A landscape with many valleys, sampled at points; each row gives a point and its height.
A ball rolls from a point to the lowest of its 2 nearest points, and stops where none of them is lower. Distance is the straight distance between rows; heights are no part of it.
kiba: [  0   9  -4   3  -3   1 -16  -8  -6   4  -7  -8  -1   4   0  -9  -4   0
  28   0 -17   5  14 -14   9   0]  h=438
Zadif: [ -5   1  -6  -3   8 -20  18  -5 -12   5   5  -7 -11   3   8   6  13  -5
 -13  -2  18   3  -6  -1  -8   1]  h=205
vulo: [  0 -11  -6   6   7   7 -15 -10  10   3 -26   0  -5  13   7  -6  -2  -4
  12  -4  -6  -6   8  -4  11   0]  h=360
vab: [  1   1 -21  -2  14  -2   8  10  -7  25   3  -9 -13   9  -9   1  30  -6
  -9 -11   8  -9  -2 -11  -7  14]  h=487
pero: [  1  10  -1  -4  -7   8 -16   1   9   2   8  -7  11   6 -13  -3  -3  10
   5 -23 -10  10  17   1  -4   1]  h=106
buf: [ -4  -9   1   1  17   2 -24   0   8  -6  -2  19   0  -4   6   3 -16  17
  -5  12 -17  -2  -8  -2  -2  -8]  h=466
meful: [  3   5   0  -5   5   1  14   6   5   7   6  17   3  -1   8  11  10  11
   9   9 -13  -2  -1  -4 -19  15]  h=376
busu: [  9   1   4  -4   0  -7  15  -2   2  13   4  -9   5   1  -2 -10   0   1
   3  11  -5  -6   0  -4   7   6]  h=137
rig: [ 10 -18  -2   8  -2  19   3   1  19  -8 -22  18  -1  12   1  10  -4  -4
  -5 -15   4  -3  -3   8 -15   1]  h=203
fedid: [  9 -21  10   9 -10   0 -20  -2 -14 -11  -1  -2  11  -6   3  -2   1   2
  17  -2   3  11  -7   5  20   6]  h=46
bime: [  8 -14   9   4   7  -6  -3   2   0  -2   8  10  14  -3   6  -2  -5  20
  -6  18  -3   2 -11   3  12   9]  h=265
dopul: [ -2 -11   4   6 -19  -1  -3   2  -1 -23  14  -8   8 -18   9   0  -6 -13
  -1   3  25  -1 -11  15  14 -11]  h=576
fupe: [-17  -2   6 -10   8   6  -9   0   3  -7   9  15 -24  -6  -1  -2  -3   5
   6   5  -9 -15 -15  -3  -9 -12]  h=504
filal: [  3  -9   3   2 -17   4   4   3   4 -10  -9 -15   2 -13   5 -14 -21 -28
  -5  10  12  -1  -7  21  10 -14]  h=300
Bive: [-13  -7  10  -7   5   1   5  -3 -12 -15   8  20 -36  -1  -2   0   3   1
  -7   6   5  -7 -17   8  -6  -7]  h=527
dusa: [ 11  -9  -4   1 -15  14   7   9   9  -7 -20 -15  12  -6  -5  -3  -8 -27
  -5  -6  13  -2  -1  18   1  -8]  h=252
pebe: [  7  10  -2  -3 -11  -7  25 -10  -3   3   6 -23   3   8   2   4   6 -13
 -13 -15  12   9  14  -2   2   3]  h=112
soki: [  2  -4  -5   1   6   9 -23  -3  11   4 -10   4  14  -2   6 -10  -2   6
  30   6 -19   5   4  -7   2   7]  h=415
fotol: [ -6   8   0   9   4  -7   5  -1 -14  -8 -14   7   8   4   7  -2 -14  -2
 -15  21   7   7   0  -5  10  -7]  h=140
por: [ 16  -6   6   3   3   2  13  -3   5   0 -22   2  16  13  -6   1   0   3
 -15  -5  10  12   2  -3  -1   4]  h=274
givus: [  2   3   7  -2   2   3   2  16  -2 -17  -6   2  21 -23  -3   4  -7   1
  -9  28  10  -6 -19  -6  -2 -16]  h=635
Simar: [  4   7   7  -7  -3  -7  18  -3  10  16  17 -13  -6   8  -9 -15  -3   6
  -6  -9 -11  -6   5   5   2   6]  h=196
Kaga: [-11   8  -4  -2  11  -3   6  10  -7  13   3   7 -17   7  -6  -3   8   3
   3   6 -11 -18   1  -3   5   3]  h=442
foz: [-21  17  -3  -6   3  -5   8   3 -23  -4  -2   2 -19  -6  -5   8   4  -6
  -3   2   7  -9  -3  -4  -4 -18]  h=559
vudol: [ -2  12  -7  -2  -5   5  16  19   3   1  13  15   3  -7   4  22   7   7
  -7   6  -5  -3   2  11 -20   9]  h=422
Revul: [-11  17 -14  -2   5  16  -5  16  12   2 -10   2  -1  -6 -12  -4   5 -11
  15   1  -9 -26   1 -13 -11  -5]  h=289
Dated: [-11  20   1 -12 -10   7   5  15  -6 -11  13 -10   9 -13 -16  12  15   2
  -9  -9  12  -7  -5  -2  -5 -12]  h=595
doke: [ 11  15  12  -6  -1  -4  15   4  -3   3   3 -13  28  -6  -3  -3   5  -1
 -12  17   8  14   8  -6  11   0]  h=138
deno: [ 11   8   3  -5  -2  -7  13   4   8  10   5 -19  25  -9  -3  -6  11  -8
   6  20   6   7   0  -9   2   9]  h=211
Namug: [ -1  -2   9  -4   4 -11  27  -1 -14   4  -1   6 -22   3  -1   8  10   3
 -14   0  11  -1 -15   2 -13   4]  h=128
folu: [-17  12  -7 -11  14  -8  11   4 -16   5   9   4 -14  -4  -4  13  14   9
   5  -5   5   0  -1   6 -14  -5]  h=536
fila: [ -3  -4  13   0 -11  -3   3 -11 -13 -19  17   5 -28  -8   2   2   4  -1
   1   2   6  -2 -12   2   2  -3]  h=544
kal: [ -5   6 -12  -2  11   1  10  14  -2  20  -1  -5 -16  11 -15   0  21  -6
   2  -4  -6 -20   1  -7   0  12]  h=465
mab: [  6  11  -6   4 -12  12  -3   6  -7   8  -8  -3   7  -5 -16  -5  -9 -14
  17  -3 -10  -1  14   3   2  -4]  h=361
neke: [ -1   2 -15   0  13 -16  11  -5 -11  17   1   0 -12   0  18   3  18  -4
  -4  11  11   3  -6 -14 -15  13]  h=269
zurik: [ -2  13   1   1 -17   5   6   4  -1  -2  16  10   0 -12   1   9  -6   4
   3   1  -6   1   4   9 -13  -3]  h=458
buta: [ 17 -22  13  -7   0  -5   4   5   8   5   3  -1  19 -14   0 -10  -7   4
   1  20  -5  -4 -22   9   5   6]  h=321
lafud: [ -8  -7 -15   4  10  -3  -6   0   2   6  -6  -1 -15  22  10   2   7  -6
   5 -19  -3  -1  17   5  11  11]  h=278
Gigoz: [-10   5  -1  -3  -2  -6   1 -12  -4   5  10  -1 -20  11  17   0 -13  -1
   2 -14  -9   9  17  13  -8   1]  h=210
nago: [ 10  20   3  -1  -8  -9  24  -5 -14   0   2 -13  15   0  -2   8  12  -5
 -12   1  12  20  10  -9   3   4]  h=184
natir: [ -9  -8 -10   8  17   2 -21   3  11  -3  -9  30  -2   3   5  18 -12   5
 -14   3 -10   0   0  10 -14   1]  h=436
nufof: [ 10   6  -3   8 -13   1   6  -3 -12   2  -8 -13   6   1  -7  -4  -3 -15
   9  -3   1   7  15   1  15  -2]  h=387
tave: [ -7  23 -11   7  -1   4  -5   3 -12   9   4  -1  -3   9  -6  -2   5  -2
  19  -6 -18   0  23  -7  10   7]  h=457
Rosif: [  7  -7   2   5  -1   9  12  -2   5  -3 -29   9   0  21  -8   3  -6  -4
 -18 -16   9   8   7   2  -9  -2]  h=268
toz: [ -2  -7  10  -7  11   5 -15  -2   9  -2   6   7  -4  -7  -5 -10 -16  15
   2   6 -20  -6 -12  -9  -2 -12]  h=483
zelor: [  5 -11  -1   9   0  10 -14 -12  12   4 -20   2 -12  18   2  -6 -15  -2
  -7 -13  -9   3  17  10   4   1]  h=333
Zol: [ -4   3 -15  14   5   7 -11   0   8   2 -19  23  -3   4   6   9 -14  -7
  -6   8  -8  -4  10   7  -7  -2]  h=406
mipo: [  7   3  11  -3 -11  -2  12   2   7   8  27  -1  -4   1 -11  -5  -2  15
  -4 -11 -10   1   3  13   1  10]  h=234
femik: [-10 -12  -8   6   8   0 -14 -14   4  -2 -11  -4 -14  23  22  -3 -10  -5
  -2 -16   1   9  17  11   7   1]  h=308
Dup: [ -3  -1  14   3   1  -8 -15   0 -20  -7  12   3   7   0   0   3   9  25
   0   5   1   8   1  -9  22   2]  h=180
vam: [  0  -4   8  13  -7   2 -22   3 -20 -12   1  10  10  -4  -4   6  -4  13
   1   5   3  11   2   2  17  -5]  h=125
Zeme: [ -7   8 -14  -4  21  -9   9   2 -20  17   3  -4 -13   3 -12  11  28   6
   0  -9   9   6   1  -8 -15   7]  h=512
Zalom: [-10   9 -22  -3   3  15   0  12  14   0 -16   4  -2   4   4  14  11 -19
  11  -9   1 -15   7  -6 -19  -2]  h=235
gid: [ -3  -7 -15  -7   9   5  -1   1  17   2 -10   4  -8   9   7   9  11  -9
  10 -19   1  -9   2  -3 -21   3]  h=185
vot: [ 13 -26  10   7  -3 -10  -9  -9  -5   0  -3  -5  -4  -6   5 -14  -1  -1
  18  11  -3   0 -17  -1  19  11]  h=120
turel: [  1  -7   3   7  -7   0   4  -5   2  -7  -4  -3  -7  -6   8 -11 -14 -11
  -1  11   6  -8  -7  11  14  -8]  h=335
Kez: [  0  11 -16   4  -3  20  -9   8  14   6 -13   2   7  -6 -13  -4  -9 -13
  16  -2 -14  -9  11   0 -10  -6]  h=329
babo: [  7  -6   4  -3  -7  -2   2   0   5 -12  -4  -7  17 -19   5   1  -6  -9
   2  12  15  -3 -15  -5  -4 -11]  h=613
kiv: [  0 -12  -2   5  12  -4 -19  -3  16  -2   7   5  21   1  10  -8  -9  14
 -15   9  -2   4   1   9  20   2]  h=313
rulet: [-12  10   6  -8  15 -12   7   5 -15   8   8   5  -7  -3  -4  -1   9  14
  -5  13  -7  -9  -8  -9   5   3]  h=414
Gadi: [ 18  -5   7  -2  -9  11   4   5   0   4 -16  -5  17  -2 -21  -5 -12 -10
  -9  -3  -1   4   2  11   2  -5]  h=187
kibe: [ -4 -17   7  -1  21  -2 -13  -4  10  -5  -9   5   4  14   6  -7 -11  14
 -25  -3  -2   4  -7   1  11  -5]  h=349
nas: [ -4   5  -4  -9  18 -13  12  -5   3  14  -2   8  -2   2  16   3  14   1
   2  15  -2   5  -4 -12 -17  12]  h=320
Zupe: [ -5  -9   8   6 -16 -10  -2  -9 -11 -20  16  -5 -14  -9   8   3   5  -8
  -6  -5  26   0 -13   1   9  -7]  h=558
seb: [-17  26   3  -5 -10   2   7   8 -13  -5  14  -5  -7 -16 -14   7   8   0
   5   1   3 -11  -9  -8  -9 -11]  h=578
maleg: [  3 -11  13   1   4 -13 -15  -9 -11  -4  11  -4  -4   4   7   1  11  21
   3   6   3   9  -9 -15  11  11]  h=204
dudor: [  0   2  -2  -3  -3  -9  16 -12  -3   6   5  -9 -15  14  10   2  -1  -4
  -1 -20   1   9  14   4  -5   4]  h=174
Lepin: [ -4   4  -8  -7  -5   8   2  -3  29   2   1 -10   0   3   1  -5  -3 -10
  16 -18  -4 -11   4  -4 -18  -3]  h=202
tulun: [  7 -17  11   7  -1 -13 -11 -18  -4   1   6 -10 -19   1  10  -9  -2   9
   8   5   2   2 -10 -10  13   8]  h=164
Rekod: [ 14  -3  10   4  -9  -3  12  -3   3   7  14   6   4   3  -5   1 -12  10
 -15  -2  -5   7   7  13  -1   6]  h=273
piv: [ -9  -6   8  -8  22  -6  -8   2  -5   4   8  10  -4   7  -3  -3  -2  20
 -18   3  -8   0  -2  -1  10  -4]  h=380
guse: [  7   3   4   8 -21   6  -3  -6  -5   1  13  10 -13  -6  -2   4 -13   5
  19  -1 -17   6  10  10 -11   4]  h=480
mozu: [ -5  14  -1  -3  -9  10 -11  -1   8  -4   6 -11  -4   2 -14 -13  -7  -2
  19 -23 -10  -4  10  -4  -9  -6]  h=153
kuzi: [  7 -19   5   3 -16  -6  -7  -5   7 -18   9  -7  15 -21  12   2   2  -7
   6   4  22   2 -22   2   1  -1]  h=594
nidur: [ 17 -13  15 -13 -12   2  -5   3  -3   0  -6  -9  23 -10 -14  -8  -5  -7
   6  -8  -1  12  -7   2   3  -3]  h=117
fisor: [  3 -11 -11  -5   2  11   6   4  30  -3  -6   9   5   6  13  13   3  -6
   0 -16   2  -7  -1   8 -22   3]  h=123
petav: [  7   1   7  -6  -6   6  -6   2   7  -4   9  -8  21  -7 -13  -5  -2   9
   9  -9  -3   7   1  -1   0  -1]  h=38
fitil: [-12   1  -7   0   5   1 -13  -3   9   8  11  -1 -16  14   7  -8  -7   3
   7 -14 -15  -5  14   9   2   6]  h=244
laf: [-13  13   0 -16   2   1  -4  16   0 -14  15  -4  18 -17  -7  15  19   6
  -9   3  13  -4 -15 -11 -11 -12]  h=612
boki: [  1  11  -2  -1   8  -4  13   8   2   4  -6  -4  17   6   1  -2  -3  -2
 -25  17   6   5   8   1  10   1]  h=29
bib: [  2 -12 -10   6  13   1 -21 -13  15  10 -19  -3   4  11  14 -10  14   2
  19   5  -9   0   3 -15  10  13]  h=386
subev: [ -2   7   7 -10   6  -7   0   4  -6  -8   3  -1  12 -16  -5   7  11   5
 -13  19  14  -5 -19 -22  -5 -10]  h=634
Reduz: [ -6 -10  -8  13  -3   6 -12  -5  11  -7  -9  13  -2   1  16  -1 -16  -6
  -7   6   2  -5  -3  15   8  -5]  h=370
fezi: [  4  16   4   7 -14   5   0  -7 -11   9   5  -2 -15   6  -9  -4 -10   5
  14 -11 -20   8  19   1  -3   5]  h=475
Suned: [  7   4   2   7 -17  -7  11  -3 -14  -5  10 -19   2  -4  -4   2   6 -12
   0  -5  14   2   3  -1  17  -1]  h=412
Pagiz: [  7  -7   2  10   0   2  -1  -6  -4 -11 -25   7  18   8   0  -3 -10   2
 -10   5   8  15   0  -4   5  -7]  h=215

For each start below, name the point where the ball stops.
babo | petav
nufof | fisor
guse | Namug
fupe | petav
turel | petav
fezi | pebe
subev | bime
vab | bime

Write out the way that a ball takes from each point below.
Zeme | vab > kal > Kaga > rulet > piv > kibe > kiv > bime
zelor | femik > lafud > fitil > Gigoz > dudor > pebe
givus | babo > kuzi > dopul > Zupe > fila > Bive > fupe > toz > buf > natir > Zol > Reduz > turel > filal > dusa > Gadi > nidur > petav
